Points, in no order, along strands that fork, close into loops and pass close to each other.
Two points are linked if the straight distance between their rows is under 75.2. Some points are linked to none.
(632): [-16 -53   6 -13 -15  28 -49  27  -4  51  36  45   6  25   5  43   0  -4
  -1  -8 -40  29 -14  11  23  33]
(777): [ -5 -12  15 -25 -31   5 -32  25  13  24  17  51  26  56   7  16  14 -20
   9   2 -35  30  24  15 -12  30]
(1235): [ 19   8  25  24  21  15  49   7  -2  23 -22  -7 -31 -37 -28   3 -30  14
 -16  11  21 -64  -4   8 -31 -39]
(725): [ 10  10  21  -3  18 -18   7  30   5  18  24 -18 -14 -53   9   6  11  16
 -11 -17  18 -17 -24   4  18 -44]
(2004): [  1 -11 -34 -12 -31  10 -18 -12  -5  26  -1   4  15  35  -8   4  -2 -26
 -12  10  -2  27   5  -1   1  39]
(1077): [ -8 -29  -8   2 -14  -6 -54  -9   6  24  53  25  11  30  49   0  17 -22
  -9  -3 -71  36 -43 -14  18  15]
(962): [-13 -17  10  21  14 -44 -30  16  26 -13  15  -6 -12 -23  71   8  26   0
   4 -36 -82  51 -29   4  32   0]
(1023): [ 14  20  10  -8   3 -21  25  25   5  10  -5  24  42  14 -14  13 -25 -20
  19  38  12 -14  53   6 -31   1]
(404): [  5 -16 -40 -29   1  12  34 -34   3  17   2 -32 -46 -23   0 -21 -12  -8
 -19 -10  16 -42 -25  -2   3  -3]
(319): [ -4  27  11 -38  29 -16  10  11   1 -26  41  18  14 -16  15 -30  21  19
  22  -9  15 -30   4 -10  -9 -34]
(469): [ 40  -1 -10 -32   1  -2  40 -35  16 -26 -35  -8 -22  23 -14 -13 -50  -8
  30  54   8 -38  53  -9   6  17]
(37): [ -2  -9  12   9 -39   2 -25  36  22  13  -2  31  25  44  -4  16  23  -8
 -11  -5 -30  37  33  19 -28  23]
(1699): [ 37 -16 -27 -38 -29 -27   3 -11  -3   6  -2  17  17  60  -2   1 -18 -15
  23  47  -8  20  46 -15  21  37]
(1910): [-12   7  42  31   3 -13 -16  60   6  16   7   6  18 -22   6  30  20  23
 -20  -4   2  32   0  10   2 -30]
(1658): [-14 -54  -8 -23 -11  39 -22  17 -19  65  29  39  14  35  -2  40 -17 -15
   7  -6 -22  28  -3  11  19  41]
(1160): [  4  14  32  40   2  12   8  28 -17  25 -21 -10   7 -38 -34  33  -6  13
 -23   2  24   8 -15  12   8 -22]
(1617): [-12   9  19   0   3  57  42 -18 -23  30 -41 -22 -11  -5 -25  30 -32 -17
  14   2   9 -22   4  44  -4  13]
(1005): [ -8 -25  20  18 -12 -23 -49  13  36  14  15   7 -16   2  59  15  26  -1
 -17 -19 -88  50 -33   0  25  17]
(801): [ -7  -1  16  27  -3 -35  15  25  25  -7  -8  -9   1 -24  -9 -10  22  32
 -42 -11  12   3  15  -2 -24 -44]
(190): [ 19  23  16   6  25  62  48 -36  -8  -4 -29  -2 -37   3 -16 -16 -43   4
   7   1  17 -60  -1  10 -24   0]
(252): [-20  -9 -33   0 -17  54   8 -44 -40  10 -38 -14  -8  41 -27  15 -12 -17
  15  19  14  10 -10  18   9  41]
(1817): [  0 -20 -10   5  -5   6  37  -4 -26  53 -30 -28  -1   0  -9  26 -60 -33
  27  26  15 -26  15  37 -28  22]
(1487): [-32  12  -3  18 -15  53  11 -10 -15  -1 -52 -15  -8  35 -30  24   9  -9
   7   7   8   8  16  32 -12  21]
(1597): [  3 -33 -24  -3 -13  -7  34 -12 -32  54 -22  -9  13  19  -2  16 -64 -40
  38  24  19 -11  21  26 -24  40]
(1945): [ 13  -4  -3  41 -27 -14 -24  31  20  35 -16 -21 -11   1  -3  24  19   5
 -30   1  -4  22  -8  14   0   4]
(1969): [-16   2 -24 -44   2 -31   1 -29  20 -24  48  -5   6  21  33 -38  28 -14
  -8 -18 -32   8  -4 -24   6   2]
(904): [ 41  24 -10 -20 -20 -27 -23  12  -1  -5  20  25  41  37   3  -1  12  -5
  22  32  -8  17  23 -16  11  16]
(275): [-27 -22  12 -13 -10  25 -45  21  11  33  30  24   9  19  19  25  15 -11
 -11 -12 -39  36  -1  17  23  25]
(977): [-18 -30 -23 -17  -5  26 -32 -25  -4  32  47  24  24  34  26   8  -3 -27
 -11   5 -33  38 -13 -19  31  30]
(722): [ -9  10  25  40  -4  30  -7  27 -21  14 -19   3  26 -14 -50  38   1   4
  -6  -6  17  24  -7  10  -4  -2]
(1517): [ 13   2  11  19  10  15  48   4   4  35 -37 -34 -46 -23 -12  15 -26  15
 -11   9  16 -62  -2  23 -15 -19]
(889): [ -4 -43 -13 -11 -25   9 -42 -22   2  33  55  41  28  54  34   4   8 -17
 -11  11 -55  31 -22 -30  13  30]
(1329): [-20  10  26  59   6  -3 -28  27  -3 -20 -14  -5  22 -39 -19  12  14  17
 -24 -11   4  33 -23  -8  -4 -15]
(817): [  2  23   3 -13   0  13  20   2   8 -11 -13   5  16  -3 -17 -12  -9  -7
  -2  11  21  -5  29   4 -21   1]
(536): [-21 -17 -37   6 -24  32 -19 -28 -17  14 -22 -14  -2  38 -16  10   5 -21
  -8   5   6  22  -6  10  13  39]
(33): [-14  14  29  24  14 -33  11   9  -1 -43  -4  33  35 -14 -14 -20  15  29
 -29  12  15   5  16 -27 -35 -34]
(3): [ -5  -1  10  46  -3  33  47  -5 -42  16 -65  -7  -3  25 -37  42 -27 -24
  31  26  11 -35  18  38 -33   2]
(1975): [ 24  27  -8  23 -14 -19   5 -14  13 -41 -25  13  14  11 -36 -26   5  18
 -23  29  22 -10  17 -28 -22  -9]
(1962): [ -3 -58  51  18  38   6  14   4  -4 -48  11  32 -35 -53  -2 -30  24  54
  -2 -57  12 -20   0 -30 -40 -60]
(228): [  9   6  -7 -43   3   3 -30  -9 -26   9  40  29  35  31  12   3   4 -11
  35  35  -2  28   7 -19  49  25]
(1497): [ -2   3   9  21   5  29  35  -6  -2  26 -50 -43 -50  -5  -7  20  -5  19
 -12  13  16 -34 -10  37  -4 -14]
(1911): [ -7   0  33  52  11 -24 -40  38   7 -13  -9 -16   9 -50  12  31  21  25
 -13 -23  -9  47 -26  -4  24 -10]
(973): [-15  -7  26  34   6  -4  30   7  10 -20 -29  -7 -19 -21 -19 -12  15  38
 -46 -10  18 -17   5  -1 -30 -45]
(1253): [-12  12  -8 -37   7 -11 -12 -35  21 -47  30   1  21  19  28 -28  23 -12
   3  -3 -28  30  11 -23  21  17]
(1802): [ -8  12  -6 -30   1  43   6 -45   3 -20 -16   3   7  15 -17  -7  -6 -14
   4  14  14  20  21   0  26  36]
(810): [ 37   3  13  -3  32  23  12 -12   5 -28  11  23 -35 -32 -27 -47 -13  23
   9 -28  25 -47 -16 -38 -17 -21]
(1863): [ 12   3  -4  19  -3 -27  26   5  19 -12 -15   5 -10 -19 -33 -32  11  27
 -29   0  18 -48  18 -24 -49 -34]
(909): [ -5  -8 -36 -22   0 -27 -16 -22  15   9  58 -14  10  13  40 -22  15 -19
 -16 -10 -37  13 -28 -26  16   0]
(799): [  7   4 -18   6  -7 -29  34  10  29   9 -14 -12 -11  -7 -19 -24  10  11
 -24   8   9 -47  30  -3 -45 -24]
(1164): [ 28  16  -1 -35  12  16  36 -36  16 -28 -28  -1 -14  11 -18 -24 -33   2
  20  33  14 -38  36 -12  -3  15]
(467): [ -6  -3  28  26  23  27  10 -17  10 -52 -19   4 -41 -32 -13 -33   5  33
 -28 -41  10 -23  -7 -14 -24 -36]
(1502): [ -1  22  -4  -4   8  28 -16 -48   5 -61 -19 -11  -7 -11 -18 -24   2  -9
  -1  -7  10  13 -17 -16  22  24]
(589): [ -8  -8   5 -18  39 -35  -3  22  20   7  43 -10 -32 -40  49  21  22  11
   8 -34  -5   6 -39  12  54 -35]
(546): [-17  18   0 -10   8  23 -29 -32   4 -43  -1  -5  21  -9  -4 -13   3 -20
   8 -11  -1  32 -16 -16  31  28]
(1592): [-13   5  -7 -55   5  -3  -2   4  -4  38  41  29  31  32  36  -1  -5 -21
  19  22 -16   6  23  11   7  14]
(53): [ -3 -18 -14  36 -25  20  -6  13 -15  50 -50 -33 -35  26 -21  53   9  14
  -6  12   8  11  -9  37  10  21]
(834): [-26  28  24  22  -7  46  16 -12   0 -30 -53   3   9  19 -34   7   3   1
  -2   3  18  12  25  22 -20   4]
(13): [ 44   6 -10 -28 -19 -16  10  -8  -4 -14 -19   4  11  34 -14   3 -19 -10
  30  52   8   8  48 -16  21  26]
(436): [ 55  -1   0  -3 -22  -5  20 -11 -15 -28 -51  -8   1  28 -29  16 -42  -8
  41  64  13  -4  52 -16  27  11]
(327): [-12   9 -23  18 -28   1   2  10  15  15 -36 -28 -15  27  -5   4  14  -2
 -25   7   5   3  12  26 -21   3]
(1189): [-38  -4  19   9   3   1   3   6  33 -32 -18 -33 -19 -18  18  -2  25  15
 -25 -36 -11  31  10  23   3  -7]
(2026): [ -8   6  22  25  11  22  38   1  22   6 -46 -41 -57  -9  -5  17  13  42
 -22   4  24 -21   1  35   3 -21]
(1807): [ 26  27  34  16  35  55  44 -21  -6 -17 -24  21 -20 -10 -28 -27 -43  16
   0  -4  18 -50   9  -8 -30 -13]
(581): [-13 -27 -32  13  -7  31 -25 -22 -19  38   1 -26 -11  -8  -7  22 -11 -14
 -16  -9   5  30 -39   2  42  28]
(1857): [-20 -63 -21  -8 -25  34   1   5 -29  71   8  24  -1  38 -15  45 -35 -14
   6 -11  -8  20   2  22  17  51]
(91): [-20  10   6 -36  -1  -3 -33  30  -9  48  45  38  17  31  47  11  15  -9
  17   6 -26  13   2  22   9  -5]
(1795): [ -1  -9  20   8  29  37  20 -15  16 -38  -1   3 -61 -35  -6 -32   6  25
  -4 -61  11 -30 -15 -12 -15 -34]
(398): [  7   3 -17   6 -13  15  33 -10 -25  28 -37 -16  -1   6 -22  13 -43 -19
  17  29  26 -37   8  27 -28  15]
(1016): [-11  11 -18 -26  -1  52  17 -51 -13 -15 -29 -11  -9  30 -11  -6 -17 -20
   6  22  15  -1  12  14   8  35]
(230): [-10  17   4 -26   8   4 -55 -10 -21  -9  44  25  37  23  13   6  20 -13
  33  10 -14  33  -4 -15  46  25]
(1175): [ -6 -14   4  -9  18  34  19 -23  24 -24 -13 -24 -70 -27  -4 -29  10  17
 -16 -44   8 -35 -19   2   1 -23]
(1217): [ 22  -5 -33 -25  -9 -38   0   5   7  13  32 -29  -9 -24   2 -25  14  -2
 -20 -11   7 -23 -28 -15  -5 -14]
(1472): [ 25   2 -28 -27   2  26  33 -39 -11   8  -8 -16 -38 -11 -11 -31 -31  -1
   0   1  24 -57 -20  -8  -9   9]
(1792): [ -6  21  26  -2  14   7  31   0  16 -28 -15  17   4 -10 -19 -26   1  19
 -16   0  18 -19  39  -5 -38 -19]
(1224): [  9 -13 -33 -21   4 -44  -8   2  14   0  53 -22 -17 -24  20 -24  24  -8
 -10 -34 -20 -14 -44 -18  11 -22]
(128): [ 33   1  -8 -26  18  20  21 -22   7 -11  12   6 -29 -29 -18 -42 -14   5
   9 -20  22 -58 -17 -28 -11 -10]
(1848): [ -8 -17  41  34  23  -2  37   8   9  -5 -26   7 -40 -35 -29 -15   2  46
 -40 -13  14 -38   0  -7 -30 -55]
(1696): [ 27  31   6  10   1 -31  15  -3   4 -39 -20  26  33   8 -34 -16  -5  12
 -10  47  22  -9  34 -32 -16 -17]
(961): [-12 -12  15 -20  38 -30  -1  21  14 -15  48 -10 -29 -48  35   2  34  21
  20 -47  -2 -14 -28  10  24 -54]
(1026): [-23 -20  32  -2  21 -26   2   4   6 -82  27  10   1 -40  19 -32  31  32
   2 -48  -5  -8  10 -24 -32 -36]
(1963): [ 25  21  26  -4  14 -19  29  -3  19 -49 -15  33  25   7 -23 -17  -5  24
   2  37  15 -11  55 -31 -10 -26]
(963): [-27  -4  21   2  21 -35 -12  13  -7 -82  29   0   7 -46  39 -17  33  24
  12 -46 -24   1  -6 -13 -15 -35]
(1476): [  2  25  -7 -13   1 -18 -37  13  -2   0  37   9  33   9  20 -11  22 -13
   1  -1 -11  18 -15  -8   8   5]
(332): [ 10  13 -30  31 -17  11  27  -9 -21  11 -53 -13 -11  13 -27   3 -24  -3
   1  38  31 -43  -2  13 -39  -3]
(667): [  7  16 -20  21 -37 -19 -17  -6  20 -25 -19   1  20  33 -12 -11  20  -6
 -22  10  -3  20  26  -3 -25  15]
(1527): [ -4  -5 -22 -63   7  -1  24 -18  -2  30  28  12  28  22  24  -5 -23 -26
  17  37   3  -2  27  -5  15  24]
(526): [  4   9 -13 -25 -17  -3 -13 -35  21 -32   2   0  22  40   4 -18  16 -17
  -4  12 -14  39  27 -16  17  31]
(830): [-13   1  28  35  26 -19 -20  22  15 -27  -7 -22 -13 -66  25  22  10  17
  -2 -34 -14  35 -35   1  40 -13]
(744): [ -9 -49  38   9  26 -20   4   6  -3 -69  22  20 -19 -51   3 -29  36  36
  -3 -58  -1 -18   6 -30 -41 -53]
(1024): [-14   2   2 -56  33  12  12 -15   7 -33  42  11 -18 -34  17 -35   8  -4
  14 -36   3 -22 -16 -13  14 -21]
(1951): [ -3 -15 -10 -14  20  -8   3  -2  15  11  34 -28 -35 -46  21   9   1  -5
  -9 -28   1   7 -45   0  50 -20]
(2010): [-36  -7   9  12  21 -25 -30  14   4 -46  14 -11   5 -32  62  -7  23  -4
   7 -45 -64  47 -17   3  24  -3]
(127): [-19  19  37  26   7  49  20  -6  -7 -21 -39  -7  -6 -10 -27   3   1  13
 -15 -11  17  -1   3  28 -14 -14]
(1475): [ 23 -18 -29 -16 -36  -6 -14  -2  -9  27   2  29  25  52 -11  10 -10 -27
  14  22  -5  22  27  -2  -4  45]
(1099): [ -6 -12  -2  11 -15  42  17  -3 -51  35 -31  -9  10  22 -47  49 -31 -20
  29  -8  11   5  11  33   0  35]
(403): [ -8  -7   3  49  15 -17 -11  -3  22 -52 -26 -31 -37 -49   3 -14  16  22
 -25 -39  -5   2 -32 -10   5 -22]
(989): [ 10  12   9   4 -11   6 -55  32 -12  -1  15  37  47  31 -24  21  16  -3
  14   1  -5  36   5 -10   0  31]
(1833): [-10  25  16  -8   3   6  -3  25   5  -4   7   4  24 -15  -4  -1   7  -3
  -2  -1  10  10   9   6  -7 -12]
(1426): [ 38  23   5   0 -10 -33  -7  28 -11   1   1  38  51  31 -17  20  -9  -3
  37  53  11  11  38 -22   4   0]
(120): [ 22  12 -25 -36 -11 -18   7 -22  12 -21  16  -4   4  -1  -3 -34   6  -2
  -4   5   5 -17   7 -25  -1  10]
(64): [  5  24 -22  26 -19 -16 -16 -14  15 -39 -26  -6  14  10 -23 -24  18   3
 -26   9  10   8   5 -16 -20   4]
(1115): [-26   0  23  19  -6  22  -6  22  21   7 -25 -24 -15  -9   0  25  17  11
 -21 -20  -2  40  11  28  10   6]
(1990): [-10 -22   5  15 -12 -30 -53   5  22   4  31   6   4  13  54  -5  19 -17
 -16 -17 -86  35 -38 -13   8  13]
(1265): [-10 -24 -37  -7  14 -44  -7 -18  23  -2  56 -18 -10  -3  51 -19  24 -22
 -14 -37 -69  17 -47 -22  19 -13]
(1787): [ -2  15  15  -6  12  62  53 -29 -17  15 -37 -21 -26   0 -10   8 -39 -12
  11  11   8 -48  -1  35 -16   7]
(890): [ -4  10  20  16  -8  46   7  10 -27  28 -22  -3  21  -7 -45  35 -14 -12
  11  -4  20  10   5  22   7  19]
(1347): [-14  -7  -1  -7  -8  42  30  -9 -22  49 -24 -27 -17  -5 -13  32 -28 -14
   5   7  11  -3  -4  40   8  19]
(955): [-11  15  11  22   6 -14 -12 -11  16 -65  -3  -5   8 -30  -4 -36  19  18
 -17 -24   8   2  -6 -27 -20 -18]
(1336): [ 16  28  13   7  10  15  12  16 -22  23   4   1  20 -38 -30   5 -20  -2
   1  13  35 -23 -20  -5  -9 -21]
(1584): [ 14 -43 -25 -18 -35  -1  -8  12 -20  46  10  50  24  57 -11  28 -28 -29
  30  13  -9  13  25   5  -9  53]
(36): [-26  -6 -23  12  18   9 -24 -27   5 -20   9 -30 -13 -38  20  -5   1 -31
 -12 -28 -25  28 -47 -13  48   9]
(318): [-10   3   0  27  25 -28 -37  23  -4 -33  19 -13   0 -61  33   0  12  -7
  14 -37 -33  26 -51  -8  38 -18]
(565): [ 21  18  -3   5  -6 -51  -7   6  14 -28  29   2  25  -7  -8 -34  31  19
 -18  -2   3 -25  -1 -34 -31 -30]
(735): [ 55  13  14  11  -5  24  27 -35 -22 -30 -53   6 -11  21 -40   7 -54   2
  35  57  24 -26  29 -15  10  10]
(348): [  3   4  10  13 -32 -20 -36  31  23   6  12  14  28  28  10   1  24  -4
 -21  -5 -34  32   8   5 -26   9]
(1317): [  8  -3  29  41 -14 -23 -29  43  29  26  -2  -8  -7 -13  13  34  19  20
 -30  -7 -11  37  -6  14   8  -6]
(1876): [ 21  13 -27  -7 -20 -43 -17  21   7  16  34 -16  18  -6   9 -19  20   1
 -20  -1  -5  -9 -27 -15 -14 -12]
(1661): [-17 -48 -48   2 -24  25   8 -26 -33  64  -7 -13  -5  27  -4  12 -30 -10
  -1  11  19  16 -13  11  16  42]
(1452): [  4 -69 -30  -6 -47   7  -5   3 -14  60  -7  49  -1  64  -7  27 -37 -25
  12   1 -18   9  19  15 -22  54]
(65): [ 12   7  -1   3   7  -3  49   0   0  19 -26 -14  -3  -6 -16   4 -47 -23
   7  24  15 -56  24  15 -45  -4]
(124): [ -6 -36 -24  31 -23  18 -12  -2 -14  59 -33 -29 -45  34 -11  50   0  20
 -10  10  14  20 -25  27  31  41]
(92): [-15   2  20 -25  28 -20  -7  20   4 -30  42   2   2 -42  28 -18  31  26
  16 -36   6 -21 -12   0  -6 -50]
(1366): [-10  17  24   4   6  -3 -29  49 -11  29  27  18  31  -9  10  17  16   3
   0  -2   0  14   0  15  -1 -19]
(712): [-27   8  15   4  16 -26 -27   7   8 -64  20  -2  25 -28  43 -16  29   7
   5 -35 -29  26  -3 -10  -5  -8]
(1498): [  8  -5 -35 -47  -3 -20  19 -18  12   6  30 -16  -8  -7   5 -35   5 -11
  -7 -11   2 -28  -8 -22  -2   4]
(30): [-18  30   7  21  22 -50 -48  23 -22 -30  43   9  25 -20  47 -14  34  16
  23 -24 -24   0 -28  -4   4 -42]
(107): [ -3  12  21 -20  18 -17  28  16  12 -25  16  15  10 -20  -6 -31   9  20
  -3  -9  12 -29  29 -13 -33 -32]
(1779): [ -2 -53 -40  14 -52   5  -6   9  -7  57 -32  15 -17  65  -1  30 -11 -21
   1  12  -9   6  19  31 -26  37]
(736): [  4  29   6  13  -3 -23 -39  17   0 -34  24   9  39  -8  -1 -12  22   3
  -6  -3  -6  23 -16 -18  -3  -3]
(1634): [ 36  16  26 -12  14 -23  36   3  19 -43 -30  21   9   6 -25  -2 -31  14
  22  60   8 -23  65 -24   3 -20]
(142): [-15  20  16 -34  22  25   5   9 -12  19  29  -1   5 -36  14   0  -4 -12
   5  -8  16  -3 -20   8  25 -15]
(346): [ 13 -16 -42  36 -38 -12  17  -1 -38  21 -56  -2   2  54 -26  24 -32 -27
  39  37  27 -21  18  17 -38  29]
(1035): [-22  -9 -23   0  10  36 -29 -31  -9   8  13 -16   5 -17   3   7  -5 -32
  -8 -16  -9  31 -37  -8  50  29]
(1823): [-16 -16  -7 -27  -6  18  12   5  -3  59  15 -18  -9  -6  17  21 -13 -18
 -16  -1   3  15  -5  21  33  13]
(1799): [-31   4   9 -24   7  -9 -44   5  -4  30  63  32  11  30  67   0  27  -8
  11  -3 -50  15 -13   8  22  -6]
(182): [-15  16  23 -24   9  40  24  -3  -3  18  -2 -13  -9 -30  -7   6 -13  -8
  -1  -8  15  -2   0  21  11  -1]
(1938): [-10  18   4 -44  17  26   1   5 -27  30  27  13  25  -7   5   9 -17 -23
  26  10  15   2   0  10  21  15]
(1455): [  6  13  -7 -30  12  17  34 -35  23 -36 -27  -5 -32  15 -16 -35  -6   9
   7   4   9 -43  31 -11 -20   7]
(19): [ -7 -16  -4  -7 -12  21  11  12  -6  67 -11 -19 -15   6  -2  31 -17 -11
  -5   1   8  15   3  36  17  19]
(653): [ 37   9  39  13  44  39  34 -14  -7 -13   4  38 -34 -27 -28 -36 -27  26
  -5 -33  20 -53  -3 -34 -32 -26]
(1610): [ -2 -10  10   4  26 -38 -31  24  23  23  39  -7 -25 -22  66  32  20  10
   4 -19 -32  27 -46  12  55 -14]
(413): [ 17  20   9   0  -9 -26  -7  49  -5  25   9  47  52  30  -2  20  -3 -11
  26  34   5   3  35  -1 -27  -1]
(905): [ 32 -17 -37  -5 -35 -35  15  -9 -14  28 -26   9  17  38 -12  13 -42 -32
  34  46  20  -4  35   1 -24  40]
(482): [  7   5 -38  35 -26   1  29  -4 -26   7 -65 -12 -10  47 -26  16 -14 -17
  18  48  23 -33   9  19 -48   8]
(1085): [-16 -45 -27  17 -17  23 -17 -13 -18  62 -10 -24 -25  22  -5  38 -10   2
 -16  -2   6  27 -28  15  36  40]
(1386): [ -7   6  23  15 -21 -40 -25  44  26   0  27   7  21   4  34  -4  37  16
 -29 -12 -29  19  10   4 -31 -21]
(836): [ 31  28  -2 -33  -1  -9  -4 -18  11 -44   7   6  14   3  -6 -26   4   4
  10  24   8   0  15 -27  22   7]
(503): [-16 -47 -19  10 -27  28  16   6 -42  67 -20   2   3  35 -33  50 -39 -16
  27  -9   7   6   2  35  -1  49]
(1609): [ 21  19 -10  12  -9 -58 -30  29   7   1  39   3  27  -2  21 -22  25   9
 -12  -4 -17  -8 -20 -27 -20 -24]
(892): [-13  -1  16  22   8  -5  20   8  34  -9 -30 -38 -45 -24  -2   5  21  42
 -33 -15  18 -13   4  15  -4 -30]
(282): [-10 -36  52  26  37   1  36   6   3 -27 -10  28 -45 -46 -20 -24   9  53
 -40 -38  12 -28  -1 -17 -36 -61]
(564): [ 47  33   6   4   1  34  20 -36 -19 -35 -41  12   4   6 -36  -3 -40   5
  19  37  33 -13   8 -14   7  11]
(290): [ 13  21   5 -32   3  20   8  -2 -26   6   1  13  34   4 -18  17 -24 -17
  35  29  22   5  17   2  16  23]
(183): [ 10 -48 -22   6 -19 -12  30 -36 -45  17 -41   6   9  59 -21  19 -60 -33
  75  36  21   5  30   6   5  55]
(1801): [ 22 -27 -48  18 -46 -17   2  -1 -24  42 -37   9   8  52 -19  13 -36 -25
  26  24  21  -1  18  11 -31  46]
(414): [-31 -15  25   1  -5  15 -26  25  21  19   1 -10  -6  -1  15  26  15   1
 -16 -24 -26  52   6  31  24  16]
(175): [-20 -21 -22   0  28 -15  -6 -14  22  -8  25 -26 -31 -39  38   4   3 -17
  -7 -36 -30  21 -47  -3  58 -13]
(958): [ -4 -22 -46 -11 -12   0  24 -20  -1  48 -12 -49 -52  -3  16   0 -10   0
 -26   8  18 -22 -19  13  12   6]
(1728): [ 17  13 -17  -8 -35  -3  -5 -15  19 -22 -26  10  17  59 -17  -4  16 -15
   3  18  -7  28  40  -1  -8  31]
(79): [ 11  -4  -7  51 -26  -2 -19  22   5  42 -40 -31 -28   7 -18  45  13  17
 -21  13  18  14 -12  20   8   9]
(1468): [ 23  15 -20   5  13 -29 -19  -3   5 -45  30  -7   2 -39  -6 -38  15   3
   4 -25   3 -17 -42 -39  -3 -27]
(1600): [ 32  18  21 -10  24 -25  34   6   7 -18 -14  20  27   1 -19   4 -40  -9
  32  59  17 -34  54 -15 -22 -11]
(1519): [-17 -11 -35 -46  -2  13  30 -32   7  23  18  -6   1  14  16 -16  -8 -24
 -10  10   0   0  17   4   8  19]
(658): [ 23  30  -5  -6   8 -19 -15   8 -13 -18  31   5  18 -29  -6 -22  14   3
   5   4  18 -22 -30 -29   4 -23]
(400): [ -5  11 -13  10 -10  -2 -24  -1   8  -3  -1 -27  -3 -18   4  -5  15 -14
 -22 -19  -7  19 -26   2  10   3]
(1177): [  1   6 -17  -9  -5  -9  35   2  15  15 -25 -19 -12  -1 -17 -12 -20  -7
 -14  17  13 -50  33  13 -42  -7]
(1676): [  1  24  -2  11   3  46 -11 -38  -9 -36 -24 -17 -16 -11 -23 -15  -9  -5
  -9  -6  22  -1 -30  -2   5  14]
(927): [-17  28  17 -31  10 -31 -10  17   1 -22  45  15  27   8  36 -24  36  15
  21  -6  -9 -10  18   0 -10 -28]
(781): [ 37  30   0 -30  -5 -33 -15   0   3 -35  18   9  34  21   2 -16  13  15
  18  39  -1   8  27 -32  27   1]
(1853): [-29 -11 -22 -16   4  20  23 -28  24 -13 -20 -42 -60  -3   2 -23  20  10
 -22 -18   1 -32  -5  11  -1  -7]
(1771): [-19  29  15  30   9 -34 -54  32 -17 -27  34  18  46 -13  29  -1  29  13
   2  -3 -13  21 -16 -10  -8 -26]
(1648): [ -7  22  11 -21   7  15 -32 -14  -6 -34  10  12  39  10  -3  -3   7 -12
  22   6  -5  46   2 -15  34  31]
(264): [ 31  32   7  -2   7  27   1 -31  -7 -31 -12   3  -2 -16 -30 -19 -21   4
   3  12  34 -17 -16 -23   7   3]
(697): [-15 -40 -53   5 -18  16  22 -24 -20  59 -28 -40 -32  17  10   3 -19  -4
 -11  26  17 -11 -18  27   6  26]
(1508): [ -6 -26 -37 -18  20 -45   0  -9  25 -14  53 -22 -26 -17  30 -18  29  -9
  -2 -48 -45  -1 -46 -15  28 -34]
(630): [ -9   4  22   7   6 -36 -47  33   9  21  42   4  -6  -6  65  17  33   9
   2 -17 -45  26 -31  16  23 -23]
(1144): [ 28  31  -8 -13   6  -8  -6  15 -17  11  24   7  28 -30 -11  -7 -11  -9
   3  13  27 -24 -19 -17  -5 -12]
(1049): [ 14  20  30  31  13  18  35  11 -12  25 -19  -7  -9 -45 -27  16 -22  18
 -20  -1  27 -30 -21   6  -6 -36]
(171): [ -8  32  26 -22   7 -30  -3  23   0 -19  24  33  37  19  22 -17  25  16
  13  16  -3   0  39  -2 -18 -19]
(868): [-10  11  18   4  -4 -15 -42  48   5  28  38   9  11  -8  40  15  23   5
   1  -4 -23  24 -19  17  13 -14]
(487): [  5 -17  24  46  30  -5   4  -7  23 -41 -24 -23 -64 -57  -5  -4   8  39
 -19 -47  11 -11 -34 -10   8 -38]
(1874): [-12   9  26  47  11   7 -15  -3   6 -40 -21 -20  -8 -52 -14  -3   8  15
 -29 -20   8  11 -31  -9   0 -26]
(673): [ 11  28   3  -7 -11 -28 -34  44  -5  26  35  37  47  31  24   3  14   6
  19  29 -11  -3  14   3 -22 -12]
(678): [  0  25  23   5   2 -40  -4  22   6 -45  16  29  48   9   2 -15  27  26
  -6  18   8  10  35 -20 -27 -26]
(857): [-16   1 -22 -27   2  13  25 -30  26 -20 -15 -20 -39   3  -8 -40  11   2
 -16 -17   5 -33   9   2 -19  -3]
(822): [-30 -24 -24 -36   3  23  17 -18   1  42  32  -6  -2   8  24   7  -5 -24
 -20   2  -3  18   6   3  25  18]
(1447): [-12  11  50  25  25  47  29  -9   4 -28 -27  -6 -34 -35 -11 -10  -8  30
 -22 -32  14 -19  -7  15 -12 -29]
(1464): [ 18  -5  -8 -41  -1  10  -9  -7 -29  14  16  27  40  36 -10  21 -17 -14
  43  30  11  26  21 -16  38  45]
(121): [ 17 -33 -32 -11 -14 -19  25 -27 -29  30 -28  -1  16  34  -5  12 -63 -37
  49  45  21  -6  30   9 -10  42]
(466): [-15   9  25  13   6 -39   2  42  15 -15  16   5  19 -20  14 -12  28  24
 -22 -11   0   1  15  -1 -27 -40]
(713): [  4  12 -13  21  16 -26 -36   5  -3 -50  20 -11   8 -50  10 -19  15  -7
   1 -31 -14   3 -44 -24  10 -18]
(848): [ -6  31   0 -11  11 -36 -51   5 -16 -12  53  11  25  13  47 -20  26   0
  29  -8 -24   2 -25  -6  12 -20]
(819): [-35  -2   7  17 -13  41   3   1   8  12 -47 -32 -26  17 -12  31  22   5
 -12  -7   9  19   9  42   7  10]

A tip is a point with one link. Name the tips that can be reached along the links from each point below, in the order of the rows.
(1144): (777), (469), (977), (1189), (487)
(1592): (33), (1799)
(2004): (1802), (1779), (182)
(1963): (565), (673)
(121): (1863), (183)

A fork is a point with three links, a tip a point with one. Leave the first point through the second and follow the links. Name the first fork or tip that comes.
(182); (142): (1475)
(264); (1676): (182)
(467); (1795): (469)
(1634); (1963): (1217)
(712); (2010): (977)
(1347); (19): (1799)
(1910); (1317): (1085)
(124); (53): (1366)
